Each row is a point on a landscape with many valleys, with its height.
From any point a ball rolls to the lowest of the 2 points nearest to it. It stops when none of these is lower. Distance is the straight distance between rows; heights are no part of it.
meb: [  6   4   0  -7  -7   5  -7   2  -6   2  13 -10  13   5   9   8  -2   9
   7 -11   7  -5   2   6  -6  -1  -4   2 -12   0 -20  -5 -11   1  -7  -3
  -7  16  19  15   9 -19  -6  -9  15 -12 -18  16   2  12 -12]  height 415
Biki: [  6   6   4  -6   1   1  16  13   7   3  -7  -2  -8  -1  -1  12   1   4
 -11   3  13 -10   9  -5   1   6   7 -25   0  18  -5  -4   7  -5  -8  -7
  -1   2   2   5  18   0 -19  -4   9  -5  -6  -3 -16   7   5]  height 394
Nad: [ -1  -8  -4 -10  -8   3   6  -2 -19  12  16   0   2  -2   3  11   2   3
   3 -13 -11 -20   1 -15 -12  -7   9   8  -5  -2   4   4  -7  19 -11   5
  16   5  12  -7  10  -9   1   2   0 -18  -9   4   2 -13   5]  height 649
Tugal: [  5  -9   4  20   6 -22  18 -11   7 -18  12  17   4  12 -15  -1  -7 -10
   1   3   1   1   1   4  -4   0   0 -12  18  -4   8 -14  -3  -4  -5  -6
  -1   3  16 -11  -2   0   9  -6   4  10   8  -9   2  15   8]  height 445
lim: [ -4  -4  -5  11   2  -8  -5 -13  -7  -6  -3  -8  11   1 -13   7  11  -5
  15  -1  -6  15 -10 -10   6  -3   7  14   4   2   4 -12   4   8   1   8
   0  -9  -8 -15 -11  -7  11  -9  -4   6 -12   1  10 -24  -3]  height 138
zoniv: [ 11  16   9  14  -6   4  -4  19   0 -11  -2   2  -3   2  -7  -5 -14   5
  -2  -2  -7   5  -6   9  -3   7  -6  -7  -3   3   4   4   3 -13  -3  -5
   2  -6  -4  -5   3   6  -8  16   2  -1   4  -4   8  18   8]  height 379
buti: [  7  15  -5   0  -8  -3   6   2 -17   5  -7   9   4  -5   1 -23   3  -7
   2 -20  -2  -6  -3 -15 -12  12  -8 -10  -5   2   2  11  14  13  -4   6
  -4   7  -5  -6   2 -14  14   8   1  -1   6  -8 -11   9  -5]  height 487
riru: [-12 -11  -4  -4  10 -14  -2  -1  -3  -7  13  -1   5   6 -10   2  11   1
  -7  18 -16  13   9  -6 -12 -11   3   6   0 -10  12 -13 -18  -3   5  -1
  15 -19  12   0  -8  -5   0   8  -5   4   2  -7  15  -8   0]  height 575
zadip: [  3  13  14 -14  -2  12 -10  19   1   4  -3  -8  -5   8  -1 -10  -7  -2
 -11  20   3   6  12   2  -6   8  -5  -7  -7   1  -4  -3   0  -4   8   3
   7  -8   0  11  -4  -4  -1  18   2  -1  12 -10   0  17  -6]  height 221
Diro: [  4 -14  -8 -15  -2  -4 -10  -9 -19  18  -2  -9  10   5  -7 -11   6 -10
  -1  13  -3  16   6  -7  -2 -11  -5   8  -1 -18   4  -2  -1  16  11   9
  -4  -4   2  -6  -7 -12  13   4  -2  -2  -2 -11   0  -6 -15]  height 716
gedu: [-28  20   1   6  -3  13   7  14  -1 -19  18  -7  -5  -6  10   2   8   0
  -5 -10  -7  -3 -15   5  -6  15  -4   4 -13   5 -14   1  -5   3 -16   1
  -1  -4   3  -4   2 -20  -2  20   0  -1  -4   2   5   7  -3]  height 508
Gote: [  7 -10  -3  -4  13 -22  16  -4   3   9   3 -15  -5  17 -15  13  -1   3
   6   6   7 -12   3 -10  -3   5   8  -8   9   3 -10 -22   3   1  -6   4
  -4   8  19   3  10 -10  -6  -7  15 -12 -17  -9  -6   6   3]  height 170
tum: [ -6   4   3  -7  -2   0 -16   3  -1 -11  15   8  10   3   5  -3 -10   1
   2  -6   5   3  -4  14   2  -4  -1   4   4  -4  -3  -1 -19 -12  -1  -2
   2  -1  16  17  -3 -14 -13  -8   9  -7  -8  16   2   9  -6]  height 457
kiko: [-24   4   6   6   9  -5  -6  -8   6 -15   6  13   3   4   5   0  -1  -8
  -2   0   9  -1   4  13   2  -1  -3   1   8   2  -6  -2 -17 -13  -8   2
   1   0  15  14 -17 -13  -1  -5  16   6   2  11  -3  -3  -4]  height 482
mizet: [  5  -6   1  16   3  -6 -13 -14   2   7   1   2   1   7  -8   0   1  -6
  18 -15   1  10  -8   7  19   5  -4   8  -3  -5  -6  -3  -3   2   2  14
   5   5  -8 -11  -5  -2   4  -4   0  -1  -8  14   4 -27  -2]  height 27
Piti: [-29   6  -6  -4  -9  10   1 -13  -2   2   5  -2   8   0  22   4   5  -2
   4 -16   9 -14   1   0  -6  10   1  -8   0  14  -7   8  -2   1 -12  -8
  -1   2  12  22  -1  -4   0   0  -7   5  -2   5  -1  -5   2]  height 122
Foru: [ 12  -6   4  -4   1  -4  -1   6   6   3  -3  -7   4   8   1   5   8 -10
   0  18   3  10   5  -1  -3  -9  -3   0   6  -1  -6 -13  11   4  12  -1
  -7  -6   1   5  -5   9  -4   0   2   0   5 -10   1   2  -1]  height 397
Vamu: [ 11  -6   4  -5   6   9   0  20  10   3   3   6  -2  -8   0  13   2  -3
  -9  -8  -1   3   4  -5   4 -17   0  -3 -11   0  -3  -2  -2  -2   6   0
  -5  -9  -1  -9   2  30 -11  11   5  -7  12   3  -9   7  -3]  height 539
Vubip: [  4 -13  -4   0   4 -11   6 -16 -16   6  12   6   3   3  -7   0   6 -11
   8   3  -2   5  -4  -9 -15  -7   3   6  16  -6  18   0   1  18  -2   4
   7  -2  16 -16 -10  -6  15  -2  -9   8   0 -10   5  -8  -6]  height 681
Zelas: [  3  12   3  -5   8  -9  10   0  -6   4   8 -13  -5   5 -14  25 -10  -2
   8   7  17  -3  -1  -9   2   0  10  -4  11   3  -5 -21   6   0  -7   0
   8  -2  13  10   5  -9 -18  -7   1 -11 -12   3   3  -5   3]  height 95
bir: [ -8   9  -3  10  -6  27  -3  -1  13 -12  -8  -4  -5  -6  15   8  -8   2
  -1  -5   7   1  -8  19  15  -6  -1   1   5   4  -2  15   6  -2   0   1
 -16  -2  -9  10 -13   5   0  -2  -4  10   9   9   4  -4  -9]  height 167
zako: [ 12  -6   4  12   4  -2   9  14  19  -7  12  19  12   2   9  -4  -3 -15
  -2  -2  -3  -1  -6  -3   9 -12   1  -8  -8   4   9   4   2   5   0  -4
  15  -1   0 -10   0  24   2   4  -5  -4  13  -2   2 -10   8]  height 506
gazup: [ -3   4   2   3 -11   1  -7  -4 -15  -5  -8   0   1  -3   2  -3  -1   8
   9   4  -7  -1   4   0  -4   5   1   0  11  11  11  10  13   2   3  -6
  15  -1  -1   3   6   6   3   1  -6  16   4   0   4 -12  11]  height 401
giv: [  3 -18  -2  -6  -2   7   6 -10  -4  15   6  -5  -6  -9   2   0   1 -10
 -11   5  -1  -1   7   3   2  -6   7  -4   5  -4   6  14  -2   8   0  11
   4  12   0  -5 -15  -1  13   4  -5  13   8  -7   1 -17  -7]  height 263
Savo: [  4  -9   7   1   0  -2 -12   7 -14   2   6 -10   3   3 -18   6   2  17
  -7  16 -18  10   7   1 -16 -10   9   7   2   2   1  -2 -18   3   5   0
  11 -10  10  -5  -4 -13   1   5   3   7  -5 -13   9  -1   3]  height 553
buni: [ -7   0  -4 -10 -10  21 -12  -4   4   0  -8  -9  -2  -6  10  14  -2  17
   0  -9  -1 -10  -6   1  -5  -7  -1  -2   0  -2 -18   6  -9   3   0 -11
 -17   1  -2   9  -6   4  -9  -1  16  -6  -4   6  -5  12  -4]  height 519
Ses: [  4   1  -4 -24   8  -5 -14   6  -7  16   6 -14  -3   8   5   5   1   5
   0  -2  10  -9  -1  -1  -3   0  -3   7 -20 -15 -14 -15 -12  -1   6   5
  -7  11   9  14   3 -11  -9  -8  14 -27 -17  14  -8   8  -7]  height 359
duvu: [  5  13  -5   8  -5   0   8  -2   2   4  -5   2  -2 -10   0 -11   5 -14
   3 -20  25   1  -1  -2   9  12  -5 -12  -6   6  -3   6  11   2  -3  10
  -2   1  -7  -9   3  -5  10  -3  -5  -5   1   0 -10  -3  -9]  height 523
lag: [  5  11 -10  -9  -1   5 -10  -2  -9   4  -1  12   4 -12  -4 -11 -10   1
   7 -11   5   7  -1   3  -7   1 -12   5  -8 -17   4   0   0  -6  11   1
  -5  -7   7  -3  -3   3   4   6  -8  -6   5   1  -1  26  -8]  height 456
Zavab: [  3  -2   7 -20  -2  17  -5   4  -2  10 -17  -9   4  -1  12   5   3   1
  -5  20  10  -2  18  -2  -5  -4   1  -3   7  -2  -4   3  13   3   8 -12
  -3   0  -2  16   0  14   0   1  -9  10   8  -6   5   1  -4]  height 366
Peve: [-11  24  -2   6  -2  -9  -4   8  -8  -4   4   9   9  -5 -10 -20   2 -13
   6 -25   2   1  -8 -12  -9  10  -9 -10  -2   7   2   3   3  -4  -7   3
  -5  -5  10 -13  -6 -10   1  15  14   1   8 -20 -16  20  -6]  height 527
risi: [  4  10  -7  -4  15 -11   8 -13   9   4   0   6   1  -4  -6  11 -13 -10
   4  -1  22  -2   6   7   8  -4  -4  -9  17 -11   5 -13   4 -11  -5   3
 -13  10   0  11   0   8  -7 -12   2  -4  -1   9  -2   1  -6]  height 215
voke: [  6  10   6   1   3  -9  15  24   1 -10   8   0  -7  -9  -8   9   5   2
  -8 -10   1  -9  -4  -9   4   1   4 -17  -4  20 -13  -7  -9   2 -16   3
   2  -1   2 -11  11 -14 -10   7  17  -8 -14 -11 -16   7  -4]  height 424
Fanef: [  5 -11  -8 -18  -1   0 -12  -8 -12  24  -2 -21   0   1   3  -6   5   3
   3  13  -4   6   7   9  -5  -1  -3   7 -13  -9  -4   4  -1   2  13   9
   6   2  -6   3   2 -26   3   3 -16  -5 -13  -6  -2  -8  -8]  height 737
rokek: [ -2  -1  -2  -5  -8   5  -3  -2   3   4   5   9   4  -6  11 -10   8  12
   2 -13  -9   3  -9   1   1   8  -1  10 -15   2   9  10   1  -8   9  -7
   4 -10  -4  -5  13  11  -2  -1 -29   2   3   2   9  -8   9]  height 614
vor: [-31  -1  -5  -9   5   9  -3  -2  -8  -6  -1  -2  -2  -4   7  -3  -1   6
 -17  11  -5  -1   5   7  -1  -2   6   3   5   2  12   7 -18 -12 -12   0
   9  -6  -4  17 -10  -7  -7   8  -6   4   8   9   5 -12   9]  height 143
pano: [  2   0  -5 -10   6  -8  10 -14 -13  18   8  -1   0  10  -8  -6  -7  -7
  12  15   4   2   7  -7  -6   1   0   8   6 -10  10  -7   8  12   5  15
   7   9   7   6  -2 -11  11  -4 -12  -1  -5  -1   9 -10  -8]  height 697
gatok: [  2 -18  -3  -7  -4   1  -7  -1   7  20  -4   8   4   8  14 -12   1  -1
   0  -1 -13 -17   1  -4  -2   5  -3   6 -18 -11  -4   8   2  13   1  -2
   9  12   0  -2   0  14   5   1   1 -11  -4  10  -1 -14   5]  height 458
tanot: [ -5  -6   5  -1  -4  20   0 -10   2   0   1   3   3   2  22 -15  -2 -13
 -13   1   0 -12   8   3  -5  -2  -2  -3   7   7   7  18   0   3   0  -3
   3   2   1   2 -13   2  16   6  -4   9  20  -8  -5  -1 -11]  height 162
lilob: [ 11 -11  -5   5  -1  -3   6  -9 -12   6   9  -4   2  -9  -8  11  -1  -1
   4 -12 -21  -4  -4 -12 -14  -6   1   4  -1  -5  -1   3   2  20  -7   8
   4   2  10 -25   3  -7  11   2   5   2 -11  -9  -4  -2  -8]  height 666
sumed: [-36   6  -8 -16   2   3  -3  -1  -2   5   4  -3  -2  -2  12   6   2   5
   2  -3   2  -5   8   6   0   1  10  -1  -4   5   2  -2  -2  -6 -10  -6
   6  -4   1  21   9   5 -17  -5  -2  -3  -5  15   2 -13  10]  height 31
Pago: [  7   0   1   0  11 -10  -6   0   6  -6   7   9   2   3  -8  -5  -1   1
   0  10  -2  10  -6   4   4 -12  -3   7   0 -15  11 -13  -8 -12  11   0
   6 -11   3   6  -2   6  -3  -3  -9   3   6   9  14  -5   8]  height 594
Pag: [ 15 -13   3  -2  -5  14  -1   8  11   9   5  17  14  -3  22  -5   2 -13
   3  -7  -1  -7   0   4   8  -9   4  -3 -14   2  -1   5  13  16   5  -3
   6  12   1   0   0  21   2   1  -4  -9  -1   5  -6 -14   2]  height 486
peb: [  1 -11   2   1  -9  -6  -6  -3  -7  -5  -4  -3   0  11   2 -30   8   6
  -2  18 -19  10  -2   8  -7   8  -3   6  -7   6   9   1  -4  -1  12  -1
  12  -3   1   7  -1 -24   9  -5  -2  13  -3  -9   7   2   6]  height 485
zusi: [  0  11   6  10  -4   5   5  -2  -5  -1  -4   1   4 -17  -2   2  -5 -14
   6 -15  12   2   4 -10   3   3   4 -15  12  17  -1   8  12   9 -12   3
  -3  -4  -2  -7  -9   4  10   5   6   8  11 -13 -14  -5  -9]  height 542
Bobo: [-15   4  -4   8  -2  17  -2   3  12   1  -6 -11 -17  -3   7  17   3   0
  -6  -2   0  -1   6   7  12   7  -2  -4  -7  -3 -11  10  -1  -3  -3   2
  -6  -6 -10   0  -7   8  -1  14  -3   8   0   1   6  -2  -8]  height 71
dibun: [-12  13   5   8 -13   3   2  -5  -7 -15   8  -3   8   3   5   5   2  -4
  10   8   2   7  -2   2   1  -4   7   8  22   8   9  -6  13   3  -5 -14
   5 -14  -3   3  -5   5   4 -10 -15  17   3   0   7 -14  -2]  height 367
runem: [  0   4   1  -6  -5   4  -8  16  -9  10  -2  -1  -3   4  -3 -25   1  -6
  -5   8  -9   7   8  -8 -12   2  -5   5 -13  -6  11   0   5   8  11   1
  11  -5  -2  -8  -5  11   0  23  -8  -2  14 -16   5   9   3]  height 53
nog: [  8  -6  -2  -7   4 -19   4  -7 -13   8 -15  -4  -1  -6 -14 -11   8  14
   1   0   2  -5  -2 -11   3   6   5  -6   4  14   5  -9   4  -3   2  12
   3   8 -12   3  11 -17  -1  -8   4  -3  -9  -1 -11  -6   7]  height 398
kisor: [  1  -9  -7  -4   8 -22  10  -7  -3  15   2  -5   0   7 -11  10  13  -5
   9   6  10  -2   9 -20  -9   6   1   2  -4  -9  -5 -25   7  10   6  -1
  -5  -4   9  -3  11   2  -6  -4  -7 -15 -17  -4   5  -4   1]  height 233
Vuru: [-23   1  -5   0  -3   8 -18  -9  -9   2  -1   3  -1  -1   9  -9  -4   6
   2  -2  -4   1  -7  10  -1  12  -5  10  -6  -7   3   6 -11   4  -5   6
  12   3 -10   4  -2  -7   5  15  -6   0   6   9  11 -12   2]  height 184
Kori: [-10  -4  -6  -9   3  -1  -7  -5  10  -8   0   7  10  -3   1 -11   0   1
   0  18   0  15   3   6  14 -15   4  12   5   0  20   0   0 -17  13  -4
   1 -13 -18   7  -8  15 -11 -11 -17  11  10  15  12 -16   5]  height 609
vosaf: [ 19 -13   1  10   0  -2  -2  12  19  -2   1   6  -1   5  -5   6   2  -5
  -2   2 -16   9  -6  -6   3 -13   6   8  -6  -5   1   3   0   5   6   6
   6  -7  -8 -22   0  26  -2   5  -2   1  14   4   7 -11   4]  height 522
nilog: [-11   9   4  18  10  -9  14 -13  12 -28   0   8  -2  14  -4   4 -10  -1
   3   8   5   0  -5   8  16   0   2   3  15  -1   0  -4  -1 -10 -10   0
  -6   7   0   6  -6  -7   6 -14  13   5  -4  12   2  -3   2]  height 505
kebuf: [ 19  -7  -1  -3   3  -1  -1   0  -6  16  -5   4  -7   7  -9 -23   3  -8
  -8  10  -4   0   3  -8 -11   8  -7   1 -13 -16   5   2   3   8   5  12
  -5   4   2  -9   4   3  11  11 -11  -5   4 -20   2  15  -9]  height 219
tesob: [ 17   8   6  15   8 -13  17   3  15 -16  12   9  -6   0 -16  12 -15  -2
  -4   5   3   6  -3  12  -3 -16   4  -4  15 -15  13  -6  -2 -12  -9  -5
  -6 -10   6  -6   2   0   3 -10  -6   5   0  -2   7  24   4]  height 420
Zoduk: [-13   3  -9   2  16   2   3  11  13  -4  -1  16   0 -17   8  -4   8  -2
 -17 -22   6  -1  -4  -9  13  -1  -1  -7 -11   4   1   3 -13 -14 -11  -3
  -9   0  -6  -1   2  19  -6   3   7 -16  20  10 -23   3   1]  height 563
Zonuf: [ 21 -19  -3  -2  -2  -6   7   6   3  13   1  10   5  -3  -2 -13   9   0
 -10 -10 -12   5   0  -4 -10  -7  -5   0  -9  -2   4   4  -2   3   7   2
  -1  -3   7  -8   8   1   9   1  -9  -2   6  -3  -9  16  -4]  height 311
noba: [  9 -10  -3 -17  13 -14  -6  -6  -6  22  11  -7  -1  12 -11   4   0   0
  18   1   7   3   0  -9   1  -3  -5   9 -13 -17  -6 -20  -2   7   5   9
   3   4   5   5   7  -3  -6  -7  -6 -24 -19  11   0  -4  -1]  height 290
rakiz: [  1  -7  16  23   7 -11   2  -3   8 -19   6   5   7  13  -7  19  -8  -5
  17  -5  -2   1  -9   4  10  -7   2  -1  15  -4  -5 -11  -8   8   3  -6
   2   7   7  -7  -4  -2  -4 -10  17   9  -7   6  12 -10   3]  height 496
vode: [ 24 -10   8   8   0   4  11   0  16  -4  18  -2  -6  -5  -6  14  -8  -5
  -2   1  10  10   4  20   2 -14   5  -4  19  -9   1   0  -7  -9   3  -6
  -8   3  11  -8  -5 -12   8 -16 -11  13  -2  -5  10  15  -6]  height 390
sati: [ 23 -19   0  -4   0  -4  14   1  14  -1   7   3  -5  -7  -7   5  11   2
  -7   8  -4   6   3   5 -11 -18   5   2   5   1   4   5 -11  -9   8 -14
  -2  -8   7  -5   2   0   2 -13 -11   6   1  -8   2   6   0]  height 356
sabaz: [-11   9   1  11   1  12   0  16   9  -3  -4   2  -2 -24   4  -1  11  -1
 -14 -21   5   0   0   0  12  11   4 -11 -13  15  -7  15   1 -12  -2  -4
  -8  -3 -11 -12  -3  16  -8   9   4  -1  11  -6 -20   1  -4]  height 579
zasuf: [  8   8  11  -5   6   5   1  21   8   6 -12  -4 -13   1   4  -7  -3   4
 -18  22   7  -1   7   5   3   8  -4  -6 -16  -2  -1  -3   1 -19  10   2
  -2   3 -12  15   9   9 -11   3   3  -6   6   0   0  14  13]  height 315
Kib: [  4  -4  10   0  10  -7  -3  22  12  -8 -10   0  -8  10  -1   7  -2   9
 -14  17   2  -6   0  -1   6   4   4  -7  -7   3 -12 -15  -3 -14  -1  -2
  -6  -1  -3  11  13   9 -23  -6  16  -9  -1  10 -11  13   7]  height 364
mivi: [-22  16  -2   6  -7   6  -4   2  -4 -12 -14  12   0  -2   8  -2  -4  10
   1  -4   1  -5  -5  -7   2   6  -4   0   5   8  -8   6  10   2  -7  -7
 -15  -2  -3   6   4  12  -8   7  12   3   9  10   0  12  13]  height 571
vir: [ -3   1  -7  -7  -1   3   8  14  14  -1   4  10   4 -15  16   9  11   5
 -14 -17  -3  -1   1  -9   1 -19  10  -6  -8   7   0   4 -10  -2  -9  -8
  -3 -10  -2   0   0  27 -15  -5   2  -9   5   6 -17   1   8]  height 551
kes: [-12  14   5  12   4   5  -7  11  -3  -8   8  18   2  -8 -13 -20  -2 -15
  -1 -20   8  -4  -5   5   3  19 -14  -9 -11   0  -3   6 -17 -15  -8   5
   8  -1   5 -10  -1 -13   5  19   6  -8  10  -6  -7  16  -4]  height 561
buk: [  8   5  -4   2  -8   9 -11  -7   8  -3 -11 -12   2 -20   3   6   6   7
  -1  -8   5  15   0  12  10  -2  -3   8   1   7  -6   8   2  -7  15  -1
 -17   0 -15   2  -7   7   0 -16  -6   4   1   1  -6  -2  -9]  height 236
daneb: [-25   9  10   7 -11  12  -1  -9  -6  -6  14  -2   9   8  18   7 -11 -13
   7  -7   8 -11  -1   9 -10   8  -7  -7   8   3  -9   5   8  10 -10  -2
  -2   6  13  11  -9 -10  19   8   1  11   3  -5  11   1  -8]  height 211
kono: [-19   1  -4  -1   1  11  -6   3   9   0  -7 -10 -17  -8   5 -13  -1  12
 -15   4 -13  -6 -11  10   3  16  -6   2 -14  -4  -2  17 -16  -3  -5  10
   1  15  -9  -6  -1 -14   5  10  -5   1   3   8   4  -6   7]  height 308
pevus: [ 10  -4  -9 -17  -4   1  -2  -5  -2  16   2 -25  -9 -15  -4   6   3   3
  -2   9   9  10   3  16   3  -9   4   6  -2  -3   3   4  -2  -7   7   7
  -8  -6 -15   5  -6 -17  -4 -14 -17   3 -15   2   1  -5 -11]  height 755
Resa: [  6  -6   0  -8   5   7   2  -3   0  16 -15  -4  -2 -11   1   9   4   2
  -6   7   7  -2  15  -8   2  -7  10 -10   7   6  12  11   6   2   7  -3
   3   5 -16   4  -3  16   0  -1  -8   7  10  -9  -5 -17   0]  height 323
Vik: [  4  -7  -1   9  -6  -8 -11  -7 -15  -1  -8   8  14   4  -4 -16  10  18
   8  -3  -9   2  -2  -1 -10  14  -6   5  -2   5   0  -1   4   0   7  -3
   8   6   2   6  10 -17   2  -3  -7  10  -6  -8   5   7  10]  height 442
lada: [  4  10   5   0 -16   8 -11  -2  -1 -16   1 -12   9  -2   2   7   3   2
  10  11  11  22  -1  17   6  -6  -1  10  12   4 -10  -1   5 -10   9 -11
 -10  -6  -1  11  -5 -13  -3 -17  -3   7  -2  -1   2  -3 -14]  height 291
bunop: [  8   1   3   0   0 -11   2 -19  -3   5  -2  -9  -2   6 -15  17 -16  -2
  10   9  19  -4   7   9   8  11   2 -13  21  -2  -7  -7   8  -7   5   2
 -12  15   4   8  -5 -14   3 -15  10   6  -9  -2  -1   0  -2]  height 268
Gime: [  8  17   7  13   3   3 -22  17  -6   2  -1   4   4  -4  -7   1  -7  -5
   5  -8   6  -2   8  -3   0  14 -10  -9  -5   0  -9   3   1  -8   3  -2
   6   0   0 -10   1  20  -6  25   7  -3  12 -16  -3  16   0]  height 322
Savom: [ -5  11  -7 -14   8  -2   8  -7  -1   8  -8 -14 -18   1 -11  23 -13   0
   5  13  21  -6   7  -4  11  -6  11 -11  14   0  -1 -11   4  -1  -7   1
 -12   2  -6  15   0   8 -12  -7  13 -10  -5   4  -4  -4  -3]  height 163
monad: [ -9   9  -1   2  -5   3  17  20   3 -18   7  -2  -8   0   5  -9   6   6
 -11 -11 -17 -15 -18  -3  -8   6  -1  -4 -13  10 -12  -1  -7   6 -17   2
  -5   4   2 -10  13 -20   0   3  12  -8  -9   1  -7  21   1]  height 465
nel: [ 16 -19  16  13   7 -22   5  -8  -2  -9   1   9   5  14 -12   0  -7  -2
   8   4  -5   1   0  -1   3  -2   5   7  18  -1   6  -6  -4  -4   2   6
  12   8   7  -7   1  -8   1  -5  13   3  -1   1   4   2  12]  height 472
zoli: [ -7  -3 -10  -7  -6   8   7  -5 -11   1   9   1   2  -8  15   7   1   2
   1 -15 -15   1  -4  -3  -7  -9   2  10  -2  -7   4   9   0  11  -6  -5
   3  -5   1  -6   4   8   6  -1 -13  -4   4   8  13  -9   1]  height 631
Nop: [ -6  -3  -9 -12 -10  12   4  -9  -2   5  -8   9   7  -7  23 -12   5   7
  -3  -4   0  -9   3   1  -8   4   2  -8   0   9   2  11   4   8   4  -9
  -6   1   9  15   1   3   6  -2  -7  10   4  -3 -11   6  -2]  height 41
Zof: [ -3  -1  -2   1   4 -19  13  -1   3 -11 -10   3 -10   6  -5 -14  11  16
  -5   5 -19   4 -20 -13   3   3  -3  16 -14   0  12  -6   3   1  -5   9
   4  -7 -15 -11  15  -6  -2  -9   1 -11  -2  11  -1  -6  19]  height 304
Dopu: [ -4 -12 -11  -4   6   8  -4  -7   2  14  -2  -1 -13   3   8  -7  -1   1
  -6  -1 -21  -9  -6   1  -1  13  -9   6 -22 -19 -10  14  -9   3  -8   1
  -3  18  -3 -11   2  -5  11  11   2 -13  -8   7   7  -6   2]  height 402
Duni: [ 22 -10   6   7   2  -1   3   0   6   4  -9  -9  -2  17  -7  20   0   3
  10   8  -1  -6   0  -4  -7   3   3   7   4  -1 -18  -9  14  11  10  -8
  -9   4   6  -5   8  15   0  -1   1  -2 -10  -3   8   6  -1]  height 365
mef: [ 21  -3   2   5   5  -8   1  -6  10   9 -12 -14  -6  10 -10   9  -9   9
  15  10  13  -7   4   7   3   9  -3  -1   0  -3  -7 -11  13  -4  11   3
  -5  14  -4   2  13  -6  -1  -9   1  -3 -19   4   6  -3   5]  height 321
Migu: [  3   6 -10  -8  -4  10 -11  -7  -7   3  -5  -7  -6  -2  -7   7 -12  12
   0   3  -3  -1   3   3  -4  -5  -2   6  -6 -15  -3   4  -9  -2   2   6
  -4  -1  -6   0  -3  -3  -9   6   7  -4  -2   2   5  12  -7]  height 491
fumev: [-20  -9  -5  13   4   6 -11  -3  13   0   6  -5  -1   0   1   5  11 -13
  -3  -1   5  10   3  10   1  10  -6   4  -4  -5  -8   1  -3  -2   4   1
  -9 -12   7  -6 -16   6   7   8 -11  13  -2 -11   9   2 -16]  height 172
meve: [  4  -7   2   1   5 -16   6   3  -2  -2 -12   4 -10   2  -5   1   6  -2
   5  -9 -14  -4  -8 -16  11  -6   0   1  -3   0   1 -10  -1   7  -7   7
   5   1  -8 -12   8  10   0  -7  15 -15  -6  11  -7 -14  10]  height 247
Losa: [ 14   0  -1  -2   1 -15  10  -2 -15   6 -17   7   3   1  -3 -22   2  -2
   0   0  -2 -10  -2 -22   1   8  -2  -9   5  13   5   2   9   9  -2   5
   1  17  -2  -1   6  -2   8  -1  10  -6   9  -8 -25   3   4]  height 440
kez: [ -4  15   5   2  -7  21   9   9   5 -11   0   3  -7   6   8   9 -15   7
   6   2  -8 -16   1   1  -5  -8   8  -1   9   1  -2   8  13   3 -12 -15
  -1   4  -2   3   5  16  -7   7   6   3   6  13   2  14   5]  height 567
fivuf: [ -7   2   6   9   6   9 -12  -5  -2   1   3   9   3   3   9 -12 -10  -7
   6 -10   1  -9  -2  14  13   6  -4   6  -9  -1   3  10  -8   0  -4  10
  12  11  -8  -4 -10   0   6   4   8  -7   0  14  -1 -18  -2]  height 21
sape: [  2   4   4   6  -5  -5  13   1   1 -17   2  -6  -4   3  -2   2   3   6
   0  18   8  19  -2  10   0 -15   7   4  22   8  12  -5   9  -4   5  -7
   1  -9  -9   3  -2 -13   0 -15 -12  18  -1  -5   9  -3  -5]  height 334
Deda: [ -7   4   9  12   1   5 -11   3   2   5  10   3  11   2  -3   5  -6 -17
  10  -6   0  -1   8   8  -3   8  -4  -1  -1  -5   2   5   2   6   6  -6
   1  -6   5  -8  -9  20   2  19  -2   1   8 -13  10   0  -6]  height 251
fusuk: [ -9   3   0  -8 -10  22   1   2   9 -10  -9  -1  -8  -4  21   5  -9  19
  -4  -3 -14 -17  -8  10   5   0   3   4   0   2  -8  16  -1  -3  -9  -9
  -4   9 -13  11   4   6   0  -5   8   4  -4  20   2   4  14]  height 543
pemi: [ -2  -2  -5   9  -3  13  -3   1  13  -2 -14  14   2 -13  15  -9   9   3
 -10 -16   1   6   1   0  13   8  -2  -6  -6   7  14  13   7 -11   7  -7
  -1  -1 -17  -4  -2  21   0  -1 -16   5  15  -2  -6  -8   1]  height 597
nosi: [ -7  12   2  14  -9   2  -4  -2  -3 -15  -5   5   9  -2   7   9  -1   2
  -3 -14   6  -7   1  -3   3   0   5 -12  19  21  -9  12   5   1 -11 -10
  -9  -5   0   9  -1  10   0  -1  18  17   6  -8 -15   3   1]  height 557
rik: [  8  -7   0   4   3 -19   1  -5   6  -8 -16  -6  -3   6  -8 -18   7  15
  -9  14  -2  -3  -7   0  12  11   1   5  -6  11  15  -5   6 -13   3   7
   4   2 -19   6  14  -9  -1 -19  -3   8  -7   7  -5 -12  19]  height 355
Nanu: [  9 -15   6  -9  -5 -10   2  -6 -10  -1  -2  -8   3  17 -14  -8   3  12
  -2  30  -7  11   5   0 -12  -6   8  14   8  -3   9 -10   2   1  15  -1
  15  -3   2  -5   2 -25   9  -5  -5  11  -9  -8  13   1   5]  height 524
Zozu: [ -2  15  -4   1  -6   6   2   5 -10  -6  -2   4  -4  -2  -8   3  -7   0
   2  -7   4  -1   1 -11 -16   1  -8   2   4  -6   4  -1   7   2  -3  -6
  -4 -19   1   1  -1  11  -5  11  -7   1  11  -8   8  27   3]  height 422
pebe: [  3  -7   1   3   0 -18   3 -10  -6  -2  -6  -3   5   0  -3   9   7 -12
  12  -3  -2  15  -6 -18  12 -11   2   7  19   8  -1 -10   3  16  -3   6
   3  -3  -7  -9  -5   8  -1  -6  17  -3  -9   0  -7 -23   1]  height 196

Call two points neighbours if one is among the 2 nearest of the other. Go from one point of each pair to the other, from neighbour to neighbour, staying as low as possible. Name the highest point that can't be avoided.
Zelas / sumed => Foru
Nop / sumed => Piti
runem / Nop => nilog
Nop / fivuf => Vuru

Where does a ball stop that starts at each point below?
Vubip => fivuf
rakiz => runem
duvu => fivuf
Savo => Bobo
buni => Bobo
nilog => Zelas
Peve => fivuf
Zoduk => fivuf
Foru => Zelas
monad => runem
